Points, in no order, along strands that fork, close into loops and pass close to each other.
Points whose rows are less than 69.7 apart are linked; no others are. Some points are linked to none.
meza: [ 24  -2  23 -12  -7  -6  22 -12  36 -32 -12 -17  -9   6  -7  14  12 -11
  40 -39  11]
fovom: [ 46  -6  30  -9 -28  12  37   1   8 -24  -2 -21   9 -13  -1  41  63  21
  10  12 -28]
Tovov: [-49   2 -47 -30  48   1 -40 -21 -23  40  27 -28   5 -21  35 -39 -51 -17
 -25  33  28]
Vizif: [-11   9 -28 -39  38 -11   2 -25  -7  22  17 -15  -9   1  -1 -25 -49 -38
  35 -29  24]
fifog: [ 24  -6 -25 -18  25 -33  14  19  -3  39  -1 -28   3 -12  18 -36 -53 -28
  -6   2  28]
gavi: [-10   9  12  19  -8 -19 -27  26   8 -32 -16  40 -14  60 -26  13 -28  -8
 -18  -9  -6]
vezo: [ -4   8  30   9   0  55 -16  -9  -9 -20   2  31 -17 -13 -26  38  52  23
  14  -1  -3]
Siz: [ -3  13 -28  14   5 -63   5  27   5  18 -21 -11   3  28 -37 -31 -53 -25
 -22 -11  11]
nem: [-28  -9  -9  -7  30  32 -12 -16  -7  14  25   7 -12  -9   1  -9  -1  -1
  13  -4  19]
gelo: [-37  18 -16  22  -7   9 -10 -52 -18   5  -5  24   5 -45  24 -19  25  25
   9   0  -9]
Dotob: [ 26  -6  21  12 -18   0  41  26  26 -18  19  -6  -3  17   8  34  25  20
 -11  24 -15]
nipa: [-12 -23  10 -36  -3  12 -32 -28   2   3   0  15  19   3   1 -16  -3 -29
  17 -27   2]
Tovo: [  2  -7   6  18 -26  18 -21   7   0 -28  -8  10   1   9 -22  11  42   8
  -2  -1 -32]
sib: [  5   9  18  18 -38  33 -30   2  -1 -49 -11  36  -8   9 -24  28  48   8
   1   5 -41]
biki: [ -4 -11  24 -33  23  17  -8  -9  13  -4  18  26 -12  26   0  13 -23 -18
  21 -25  27]
Vukid: [-14  16   5  11  -1  11  -3 -33 -19   8 -11  32   0 -26  10  -1  14  17
  20 -17   8]
somum: [-26  12   5  39 -12 -18  25  28  49 -45  31  12 -35  44 -26  21 -14   8
 -21  21 -17]
luv: [ -1  10  10  28 -14 -42   5  39  23 -22 -11  21  -7  55 -25  10 -34  -5
 -32   7   0]
Kimop: [ -5  -8 -11  25 -28  13 -11  -9 -13  -4  -7   0  15 -19  -6  -6  45  15
  -6  11 -35]
Luged: [-53  -2 -42   5  27  -3 -37 -15 -21  36   9 -20   8 -24  30 -39 -25   7
 -36  29  17]
didos: [-19  -7  21  20  -8  22 -12  12  30 -47  30  43 -34  38  -9  26  12   7
  -8  14 -23]
tezor: [ 14 -12 -19  -4  14   0  30  -3   2  36  19 -29   4 -44  37 -30  -3  -2
   5  13  16]
zenen: [-29  -7  -3 -52  39   5 -49 -17 -33  28  -1  12  19  16   7 -11 -50 -27
  -6 -18  15]
Meb: [  7  14   8   2  23  -2   6  -8 -34  39 -29   5   1 -41  34  -2 -11  31
   3  -8  32]
vuvav: [  1   2  22  16  -3  45   6   2 -16  -5  14  25  -7  -7  -3  36  46  34
  -1  21 -10]
nizu: [-37  29 -41 -10  39 -53 -20 -15 -31  42 -14   6  14   9   0 -37 -79 -23
 -28  -1  16]
lada: [ 22  34  -3  34 -55  -4   2  12 -30 -20 -27  27  17   2 -10  20  35  23
 -15  22 -47]
Kiz: [-15  23 -32  -2  35 -53  -7  -2 -28  50 -30  -8  10 -17  24 -36 -69  -1
 -30   4  31]
robi: [ -9  -4  -9 -14  -3 -28 -28 -21 -21  24 -29  15  32   2  23 -33 -28 -18
  -6 -18   5]
Nak: [-37 -13   8 -45  31  31 -48 -25  -5  -6  14  20 -14  17 -30   3 -19 -28
  22 -36   5]
kom: [ 24  -8  -7   9  -6 -23  50  22  43  -8  20 -35 -10   6   2  -5  -6  -6
   7   6   2]
Punez: [  7  21 -10  42 -39 -23   2  15 -16  -6 -28  16   8   6 -20   0  13  16
 -12   5 -28]
sen: [ -1  23  -3  33 -39  14 -16 -11 -37  -8 -24  30  18 -22   4   9  43  30
 -12  19 -38]
rumak: [ 14  21   6  39 -36 -32  41  42   4  -4   4  20   4  21 -11  19   1  24
 -36  37 -25]
zumol: [-48  -6 -23  25  12   6 -31   0 -21  30  10  12   9 -11  22 -23  -7  21
 -41  33   2]
vaso: [ -7  16   4 -15  35  -7  -4 -17 -35  39 -24  13  -1 -24  29  -7 -37  13
  13 -22  42]
miz: [  4   5  18  17 -25  20  13   2  32 -78   4 -30 -24  19 -26  55  53  26
  -1  18 -45]
sofen: [  6   5   0   4  15 -37  -3  13 -23  39 -22  27  16  11  21 -15 -48  -1
 -23  -2  25]
vid: [ -7 -16 -27 -52  46  18 -25   3 -10  30  46 -34  -3   4  10 -25 -48 -47
   3  18  31]
lotil: [  0 -15  39 -15   3  52 -24 -10   1  -9  -6   9  -5 -16 -26  26  40   7
  18 -15  14]
verom: [ -4   9  11 -22  26   1  -8 -19 -24  22 -17  19  -3  -3   5  -1 -30  -3
  26 -38  33]
rila: [  5 -16  18  10  12  18   3  37  24 -22   9 -29 -24  28 -17  30   7  14
  -5   3  12]
pigor: [-36  -8 -41 -46  51  18 -42 -17 -25  35  43 -26   4  -4  16 -33 -51 -39
  -8  25  23]
regit: [-44  16 -35  32  -5  -9 -17 -30 -18  14  -9  13   2 -25   7 -30   4  17
  -4   1 -11]
Dosin: [-30  -5 -17  -5   1 -18 -53 -11 -15  -6 -17  33   5  33 -24 -20 -29 -26
  -8 -25 -22]
tuze: [  7 -20   8  -7  22  44   8   4   7   7  18 -31 -11 -26 -12  10  41  11
  16   0  16]
gud: [-30  -8  -9  31  10  23 -12  10 -22  26  19  13   3 -11  13  -2  14  35
 -35  38  -2]
kadav: [ 19  37  14  17 -42  17  19   5   7 -81  -9  -4 -22  17 -32  66  55  31
  -1  24 -55]
Bizap: [  9   5   0   0 -13 -24  20 -16  20 -14  -8   7  -3  14  -3 -10  -7 -19
  33 -35   0]
Gotu: [  6  -1  15   6 -14  24   6 -21 -24  16  -3  10  23 -44  30   7  47  33
  -4  19  -9]
kala: [ 16 -13  -8  -1 -14 -33  22  -1  14  17   4   5  21   4  25 -29 -17 -20
  -1  -2   2]
Vobo: [ 17 -23  -8 -27   0   5  13 -16  27   0  14 -38   4 -18   3 -22  11 -31
  34 -21  11]
selu: [  6 -15  -5 -28  23  14  -1 -17  -9  36   5 -27   9 -48  35 -25  -4  -6
  13  -3  30]
kipi: [ 25  -7  40 -13 -14  14  17 -13  41 -48  -9 -22  -6   1 -12  33  41  -3
  32 -26   1]
ner: [ 23   8   2  17   9 -11  29  16 -25  37 -19  -7   0 -34  23  -1  -4  36
  -9   9  11]
Mevi: [ 33  -3  14   8 -21   5  46  14  -1  -1  12  -6   8 -10  10  26  43  29
  -2  23 -25]
vup: [-16  -7   8  -9   0 -12 -46   7   0 -20 -12  40  -3  55 -22   3 -29 -22
  -7 -22 -10]
Rozi: [ -5 -17   2  11 -11 -31   7  34  55 -37  14 -27  -6  52 -13   2 -23 -19
 -26  14  -5]
nefik: [-10  32 -19  42 -32 -35   9  -8 -13   0 -23  34   5   2 -10 -17  -8   8
   0  -8 -20]
nirez: [ 16 -26 -19 -34  16   4   5  -1  24   6  26 -48  -4  -3   4 -28 -14 -45
  25  -8  21]
patag: [  6 -37  17 -58   5  14 -34  -9   6  12   3 -10  25   7   5 -14 -16 -41
   9 -23  16]
Vati: [ -6 -19  25   3   9  33  -8  17  27 -31  23   5 -23  28 -13  30  18   8
   2   3   4]
Saro: [  1 -22 -11   4   4  16 -18   6 -14  18 -18 -38  11 -26  -8 -16  28   8
   1  -6   1]
kosag: [ -9  31   9  30 -11  14  -8 -10 -15 -20  -9  58 -21   8 -13  18  11  16
  16 -14  -9]
miv: [ 16   5 -11  16  -6 -52  24  33  24  -4 -23 -29  -6  25 -25 -11 -32 -13
  -5 -16   7]
Vivaf: [ -1  22  -7  28 -33 -30  14 -11  10 -20 -12  41  -8  18 -10  -5  -5  -5
  18 -21 -17]
nafu: [ 33  23  15   5 -51  20  24 -15 -24 -23  -5  25  18 -19   7  37  66  26
   1  29 -48]
Paniv: [ -4   1   7  15   6   3  -1  15  -2   0   2  25 -12  24  -6   9 -10   6
  -1  -7  10]
vam: [ -2   8 -10 -20  27 -20   4  -8  -7  17  -3   3  -7  14  -3 -14 -44 -21
  24 -34  25]
Val: [ 34 -20 -13 -20  20 -27  24  32  23  22  17 -34  -2  10  15 -23 -45 -36
  -6   7  27]
pumur: [  5 -21  22 -11  -8  33 -27  -7 -10   4 -18  -7  18 -24  -9   3  39   2
   8 -13   3]
Ruvib: [ 29 -18 -17   3   1 -12  48  22  23  23  29 -42  -2 -25  20 -18   3  -4
  -2  21  -2]
foz: [ 45  38  19  13 -46   3  43   5 -15 -34 -12  19   1   4  -3  52  45  32
   5  21 -39]
miliz: [ 17 -22  10   4  12  30  15  28  17 -12  14 -47 -16  -5 -19  26  37  20
   2   9   1]
fil: [ 29 -16  -5 -21  16 -14  31  23  46  -7  23 -50 -17  14   7  -8 -29 -32
  17  -5  23]
nuz: [  2 -19  28 -50  25  33  -4 -20  16   6  20   0  -5  -5  -1   8  -5 -24
  32 -27  37]
gab: [-10   8   6  29   0  29  15   5 -20  13  25  31  -6 -11  14  18  29  43
 -15  36  -9]
rof: [ 11 -15  -8  -1 -21   5  13 -22  18  -6   0 -21  13 -20  -2 -15  37 -11
  27 -19 -14]
latu: [  9  -7  40   1 -12   5  16  -4  58 -75   1 -29 -16  26   3  41  22   2
  12  -6  -8]
fal: [-26 -10   4 -42  13  14 -36 -44 -18  25  -7   8  24 -24  21 -24 -13 -17
  10 -23  16]
seror: [ 26   4  20  -2 -30  24  21 -24 -23   0  -6   5  27 -44  16  22  72  29
   3  22 -29]
Nus: [-55  20 -51  25   6 -30 -21 -29 -16  20  -7   8   2 -12  -3 -44 -30  -1
 -16  -2  -9]
Duvor: [ 21  33   1  35 -62 -23  29  33  -9 -30 -10  18   7  21 -23  32  22  23
 -32  40 -52]
Luno: [ 39  -3  45 -17 -25  22  21 -15  23 -39 -12 -14   7 -18 -12  41  66   9
  26 -11 -13]
dere: [-21  17 -40  -6  26 -48  -8  -1 -16  28 -12  -3   3  23 -23 -32 -66 -31
  -9 -16  12]
Ziv: [ 12  42  10  26 -39  33  -5   3  -8 -66  -9  32 -26   7 -33  51  55  22
   5  15 -52]
teviv: [  7   4 -26 -16  31 -38  -3   1 -23  50 -23 -24  11 -32  37 -38 -56  -9
 -14   1  30]
vinak: [-26  -2 -26  17   1   4 -25 -16 -22  15 -17 -10   5 -21  -7 -26   9   7
   0  -9  -4]
pazu: [ -8 -25 -11   7  -5 -10 -29  17  -9  21  -9  -1  26  13   5 -24  -9  -9
 -31  10  -4]
befo: [ -1  17   0  38 -10 -35  30  44   8  10   2  16  -7  24 -22   5 -23  14
 -33  21   4]
nug: [ 21  -9  39   1 -11   7  34  16  45 -48  14 -23 -12  23  10  46  26  16
   1  13  -7]
dusuk: [ 14 -12  16  -1   4   9  13  10   8   7  10   8  -1   6  12   7   6   4
   4  -3  14]
seta: [ 12   1  -2  13 -35  -8  23 -14  28 -34   0  -8   0  -1 -12   2  39  -1
  24 -15 -31]
fede: [-10 -11  -4 -40  25   5 -24 -27 -21  38 -10 -14  21 -39  39 -26 -25 -12
   2  -8  31]
Bires: [ 24 -27  21 -34  24  23   7  11  11  19  17 -16  -3 -10  17   2  -7 -13
  13  -9  35]
zeg: [-14  13  23  34 -21  -3  12  21  44 -65  22  32 -35  48 -11  38  -1  12
 -19  24 -28]
bosel: [ 27  -6  -7  17   5 -28  26  41  -9  36 -16 -19   6 -14   9 -12 -18  13
 -25  16   9]
Bemut: [ 29  -1 -15  15   6 -42  25  47   6  23 -23 -37  -6  -1 -15 -15 -31  -2
 -15  -5  14]
Mobak: [-31   6  -9 -15   3 -20 -49 -34 -29   8 -28  39  19  12   3 -23 -32 -20
   1 -32  -7]
Sozek: [-10 -14 -10  -9  38  46   3 -11   0  22  29 -26 -16 -34  -1  -8  16   3
  21   1  28]
Did: [ -1 -30  -1 -65  31  27 -32  -6   1  23  27 -31   9   3   3 -17 -28 -48
  13  -7  27]

A fork is a point with three links, a tip a point with one. Leave the first point through the second and follow the links. Name the first fork or tip that comes.
gab, gud => fil
Did, vid => regit
rumak, befo => robi
Kiz, nizu => Vizif
robi, Mobak => lada
zeg, didos => nem
lada, sen => miz

A piece is two or more points that can be reached from each other along the links. Count, over all rows, the pieces, the separate loops (a circle has one, a figure eight two, a Y none), the forks (points with three links) and the tips (points with one).
pieces => 5
loops => 1
forks => 4
tips => 12

Name the points in between on the shortest way along the links from the first point to the second, in order.
tezor, gelo => selu > fede > fal > nipa > patag > Did > vid > pigor > Tovov > Luged > zumol > gud > gab > vuvav > vezo > lotil > pumur > Saro > vinak > regit
Vobo, vaso => nirez > fil > Val > fifog > teviv > Kiz > nizu > dere > Siz > miv > Bemut > bosel > ner > Meb
rumak, Ziv => Duvor > lada > sen > Kimop > Tovo > sib
Mevi, Duvor => fovom > Luno > kipi > meza > Bizap > Vivaf > nefik > Punez > lada
nefik, Mobak => Punez > lada > Duvor > rumak > befo > luv > gavi > vup > Dosin
